Points, in no order, along strands that fork, close into loops and pass close to each other.
Points whose rows are less than 0.653 apart are linked; no others are. Some points are linked to none.
Z_982: -.14,.02,-.09,-.22,-.22,.27,.09,.23,-.05,.26,.06,-.14,-.01,.38,.11,-.09,.20,-.02,-.05,.16,-.34,-.11
Z_307: .15,-.28,-.07,.37,.05,.05,.08,-.06,-.26,-.25,.02,.11,.13,.19,-.01,.36,-.25,-.28,-.07,-.17,-.02,-.04
Z_513: .16,-.18,-.26,.17,.04,.30,.18,-.13,-.06,.02,.22,.21,.12,.20,.18,.24,-.04,-.28,.03,-.25,-.25,-.13
Z_22: .03,-.12,-.20,.40,.17,.01,.11,-.18,-.13,-.25,.18,.32,.13,-.20,-.06,.32,-.26,-.17,-.07,-.31,.06,-.02
Z_45: .06,-.18,.35,-.03,-.16,-.52,-.36,-.04,-.19,.10,.08,-.14,-.11,.00,-.16,-.01,.01,-.17,.14,.31,.10,-.04
Z_966: .28,-.13,.19,.31,.01,.16,.02,-.02,-.28,-.18,.04,.02,.16,.35,-.12,.19,-.23,-.29,.07,-.03,-.09,-.09
Z_873: .15,-.05,.09,.01,-.34,-.08,-.02,.21,-.06,.03,.12,-.17,-.03,.59,.34,-.11,.22,-.27,.00,.18,-.02,-.20
Z_604: .05,-.10,.34,-.04,-.19,.30,.22,-.09,.00,.04,-.34,-.38,-.16,-.10,-.02,-.05,-.31,-.12,.00,.02,.12,.29
Z_655: .31,.02,.15,.09,-.25,-.40,.04,.30,.02,-.23,.13,.17,.05,.41,.13,-.03,.33,-.42,-.13,.37,.10,-.20
Z_437: -.43,-.04,.09,-.17,-.01,-.27,-.30,.04,-.05,.08,.20,-.19,.04,-.31,-.22,-.26,.03,.18,-.04,.11,.23,-.02
Z_759: .01,.28,-.42,.44,.30,.18,.19,-.23,.03,-.11,.07,.41,-.05,-.07,.10,.10,-.21,.22,-.05,-.28,-.07,-.02
Z_241: .20,-.12,.15,.20,-.32,-.18,.03,.15,.00,-.08,-.12,-.18,-.26,.61,.45,-.05,.30,-.30,-.05,.38,.05,-.18
Z_48: .20,-.16,-.02,.01,-.22,-.47,-.12,.03,-.13,.07,.09,.12,-.09,.24,.17,.17,.22,-.44,.11,.09,.00,-.11
Z_825: -.15,-.12,.17,-.16,-.03,-.51,-.43,-.07,-.13,.07,.20,-.16,-.04,-.30,-.25,-.12,.02,-.09,.08,.31,.20,.00
Z_528: .24,.15,.12,-.14,-.03,.36,.20,.07,.11,.02,-.22,-.14,-.04,-.39,-.22,-.05,-.19,.02,-.04,-.27,.20,.40
Z_152: .01,.20,-.10,-.10,.09,.25,.20,-.05,.08,-.05,-.16,.09,.07,-.34,-.06,.01,-.18,.10,.00,-.31,.04,.28
Z_624: -.28,.18,.21,-.25,.10,-.21,-.03,-.21,.06,-.05,.01,-.18,.11,-.51,-.23,-.34,-.26,-.01,.03,.06,.21,.09
Z_938: -.06,-.19,.44,.07,-.16,-.31,-.29,-.08,-.24,.07,-.06,-.47,-.23,.26,-.08,-.13,-.05,-.09,-.01,.34,.11,-.04
Z_406: .11,-.09,-.11,-.12,-.07,.37,.09,.07,-.05,.12,-.11,-.17,.10,.41,.17,.02,.04,-.11,.09,.07,-.36,.01
Z_644: .05,-.22,.45,.06,-.06,-.09,-.09,.04,-.10,.01,-.19,-.25,-.06,.37,-.09,.00,-.03,-.08,-.01,.17,.01,-.09
Z_388: .06,.04,-.13,-.05,.46,.16,.11,-.13,.35,-.12,-.02,.15,.18,-.47,-.09,.08,-.11,.40,-.11,-.16,.15,.05
Z_448: -.30,-.14,.14,-.19,.00,-.21,-.20,.34,.09,-.13,-.03,-.05,.13,.13,.06,-.12,.25,.17,-.19,.27,.05,-.12
Z_584: -.50,.05,-.12,-.15,-.07,-.03,-.22,.12,-.02,.19,.28,-.11,-.19,-.31,-.10,-.23,.21,.28,-.07,.12,.14,-.08
Z_883: .23,.04,.04,.05,-.09,-.73,-.17,.15,-.11,-.22,.25,.23,.11,.26,-.07,.16,.14,-.26,-.06,.28,-.10,.02
Z_50: -.18,.30,-.38,.18,.18,-.29,.04,-.18,.06,-.12,.07,.56,-.01,.14,.22,-.03,.13,.11,-.03,.07,-.16,-.22
Z_501: .20,-.13,-.33,.19,.02,.40,.28,-.08,.04,.08,.10,.19,.02,-.01,.16,.38,-.08,-.02,-.08,-.44,-.21,.03
Z_248: -.11,.17,.18,-.29,.17,-.11,.23,-.01,.26,-.03,.03,-.24,.01,-.52,-.23,-.36,-.29,.06,-.10,-.19,.24,.21
Z_479: .10,-.16,.29,-.12,-.08,.36,-.10,.16,.12,.04,-.31,-.39,-.06,-.21,-.13,-.03,-.03,.36,-.10,.18,.14,.25
Z_818: -.33,.08,-.03,-.18,-.09,-.41,-.17,.24,.00,-.04,.21,.06,.01,.16,.09,-.18,.34,.04,-.14,.20,.08,-.16
Z_566: -.31,.26,-.34,.06,-.08,-.32,-.12,-.04,.01,.03,.19,.27,.00,.16,.24,-.17,.08,.12,.08,.10,-.13,-.16
Z_761: -.01,-.07,-.13,.13,.09,-.13,-.01,-.14,-.14,-.13,.00,.33,.09,-.18,.00,.16,-.08,-.17,.09,-.22,.01,-.06
Z_904: .38,-.28,.11,.45,-.11,-.03,.02,-.01,-.01,-.06,-.06,-.17,-.23,.64,.43,.10,.09,-.38,.02,.19,-.04,-.26
Z_412: .05,.18,-.27,.11,.46,.16,.34,-.17,.33,-.19,-.09,.19,-.01,-.38,-.08,.26,-.13,.34,-.19,-.32,.02,.17
Z_600: .08,-.07,.15,-.10,.25,-.13,-.28,-.10,.07,-.16,-.07,-.05,.29,-.52,-.14,-.22,-.08,.00,.16,.08,.36,-.06
Z_462: -.12,-.01,.20,-.07,-.23,-.20,-.33,.28,-.32,.18,.16,-.27,-.23,.39,.04,-.25,.22,-.19,-.10,.25,.05,-.04
Z_187: .28,-.22,.06,.07,-.02,.45,.28,-.14,-.05,.09,-.14,.00,-.09,-.02,-.02,.24,-.07,-.28,.04,-.13,-.11,.00
Z_570: .04,.10,-.29,-.17,-.14,.22,.11,.05,.27,.21,-.05,-.16,.01,-.29,-.18,.14,.00,.53,-.14,-.12,-.16,.39
Z_726: -.15,.03,-.11,-.13,.39,-.07,-.10,-.05,.32,-.08,.01,.06,.20,-.44,-.01,-.07,.07,.47,-.04,-.04,.20,-.02
Z_808: -.24,-.02,-.07,-.13,-.32,.01,.02,.26,.08,.13,.27,-.17,-.05,.43,.26,-.18,.24,-.09,-.12,.26,-.10,-.20
Z_541: .10,-.31,.20,-.14,.08,.25,-.07,.09,.18,.02,-.18,-.19,.01,-.30,-.05,.03,.09,.22,.01,.03,.21,.06
Z_75: .21,-.07,-.03,-.16,-.21,.33,.13,.12,.12,.15,-.23,-.33,.02,-.08,-.17,.24,.01,.32,-.14,-.03,-.23,.39
Z_464: .05,-.09,.08,-.06,-.22,.34,-.05,.05,-.23,.20,-.23,-.42,-.13,.45,.14,-.09,-.02,-.04,.12,.16,-.18,.10
Z_590: .42,-.20,.02,.35,-.21,.24,.03,.24,-.01,-.05,.03,.05,-.08,.41,.44,.09,.20,-.32,-.07,.09,.00,-.27
Z_456: -.14,.30,-.19,-.08,.18,.08,.08,-.09,-.17,.00,-.08,.25,.14,.21,.00,-.01,-.02,.00,.07,-.20,-.28,.03
Z_931: -.28,-.04,-.09,-.21,.26,-.11,-.13,.16,.22,-.12,-.02,.05,.16,-.06,.00,-.14,.24,.40,-.11,.11,.13,-.08
Z_891: -.12,.28,-.07,-.01,.09,-.44,-.06,-.25,.00,.10,.26,.27,-.04,-.16,-.24,-.08,-.06,-.02,.17,-.04,-.07,-.07
Z_757: -.02,.04,.04,.02,.12,-.18,-.13,-.09,.00,-.20,.01,.20,.18,-.41,-.15,-.01,-.12,-.03,.18,-.08,.21,-.02
Z_639: .12,.33,-.32,.21,.36,.35,.32,-.18,.10,-.06,-.04,.32,.05,-.18,-.18,.19,-.12,.31,-.16,-.30,-.09,.20
Z_781: .09,.33,.09,-.31,.05,.17,.33,.10,.33,-.04,-.12,-.31,-.04,-.51,-.24,-.25,-.25,.15,-.17,-.18,.20,.43
Z_629: -.04,-.08,.16,-.02,-.23,.21,.04,.00,-.02,.07,-.18,-.14,-.05,-.12,-.06,-.06,-.20,-.05,.13,.00,-.03,.06
Z_841: -.14,-.04,.23,.00,-.17,.14,-.20,.13,-.31,.21,-.06,-.50,-.28,.56,.12,-.20,.15,-.09,-.07,.30,-.09,.04
Z_141: -.06,.23,-.20,.09,.13,-.07,.01,.18,.05,-.29,-.01,.50,.14,.06,.10,.02,.24,.07,-.03,.10,-.09,-.20
Z_343: -.32,.21,-.29,.03,-.12,.00,-.08,-.10,.06,.14,.10,.16,-.04,-.07,.11,-.13,-.02,.22,.17,-.07,-.09,-.08
Z_127: -.29,.39,-.11,-.15,.27,-.06,.09,-.10,-.04,.02,-.13,.19,-.02,.05,-.12,-.10,.00,.30,.04,-.24,-.04,.15
Z_155: .20,-.08,.08,.05,-.02,.26,.03,.22,-.01,.03,.11,.18,.01,.13,.02,.07,.21,-.07,.08,.01,-.11,-.23
Z_959: -.36,.05,-.11,-.25,.03,.12,-.07,.10,.10,.27,.17,-.21,-.18,-.36,-.10,-.07,.22,.37,-.11,-.11,.08,.15
Z_745: .26,-.11,-.15,.08,-.10,.48,.32,-.14,.11,.19,-.07,.02,-.01,-.17,.05,.23,-.21,-.19,-.02,-.34,-.24,.16
Z_374: -.03,.40,-.39,.38,.22,-.04,.10,-.41,-.09,-.07,.06,.52,-.02,-.05,.05,-.01,-.25,.02,.15,-.13,-.05,-.07
Z_783: .20,-.35,.20,.08,-.03,.13,.04,-.10,-.11,-.04,-.17,.05,-.09,-.01,.05,.23,.00,-.31,.09,-.05,.08,-.10
Z_288: -.17,.04,-.02,-.08,-.17,.20,.02,.07,.05,.19,.10,-.01,.00,-.16,.00,-.11,-.04,.15,.15,-.04,-.08,-.05
Z_688: -.12,.43,-.23,.24,.16,-.41,.06,-.47,-.02,.06,.07,.34,-.13,-.07,-.06,-.11,-.26,.08,.19,-.07,-.04,-.02
Z_776: -.16,-.14,.12,-.27,.05,.10,-.04,.02,.20,.17,.03,-.28,-.03,-.42,-.09,-.07,-.01,.25,-.03,-.04,.26,.03
Z_777: .10,-.27,-.01,.03,-.14,-.25,-.12,-.09,-.08,-.01,.03,.23,-.01,-.04,.08,.21,.02,-.26,.19,-.11,-.02,-.09
Z_919: -.06,-.16,.32,-.05,-.02,-.28,-.06,-.15,-.20,-.09,-.11,-.07,.10,.16,-.25,.11,-.18,-.20,.01,.02,-.03,.03
Z_950: .01,-.02,-.15,-.08,-.10,-.16,.01,-.04,-.11,.11,.27,.03,.09,.45,.17,.02,.07,-.30,.11,-.08,-.27,-.21
Z_786: .22,-.28,.29,-.08,.29,.00,-.25,.07,.05,-.19,-.22,-.15,.15,-.24,-.05,-.03,.10,.04,.05,.15,.36,-.12
Z_120: -.02,.11,.00,-.03,.01,-.51,-.24,.18,-.02,-.23,.16,.23,.13,.14,.01,-.03,.23,-.03,-.03,.13,.05,-.13
Z_642: .25,-.15,.27,-.04,-.12,.45,.13,.07,.07,.10,-.42,-.37,-.13,.01,-.09,.17,-.06,.16,.00,.05,-.05,.28
Z_890: -.02,.26,-.22,-.08,.04,.33,.23,-.11,-.11,.02,-.15,.09,.12,.02,-.06,.05,-.21,-.03,.08,-.32,-.23,.18

A piece is two or more points that can be reached from each other along the links. Count, over all rows, the pieces, the separate loops (a circle has one, a figure eight two, a Y none), the forks (points with three links) and the tips (points with one).
pieces -> 4
loops -> 0
forks -> 4
tips -> 12

A fork is a point with three links, a tip a point with one. Leave the first point through the second and follow the links. Name the first fork or tip that comes.
Z_541, Z_776 -> Z_919
Z_891, Z_688 -> Z_883
Z_644, Z_938 -> Z_541
Z_818, Z_448 -> Z_891
Z_841, Z_464 -> Z_590
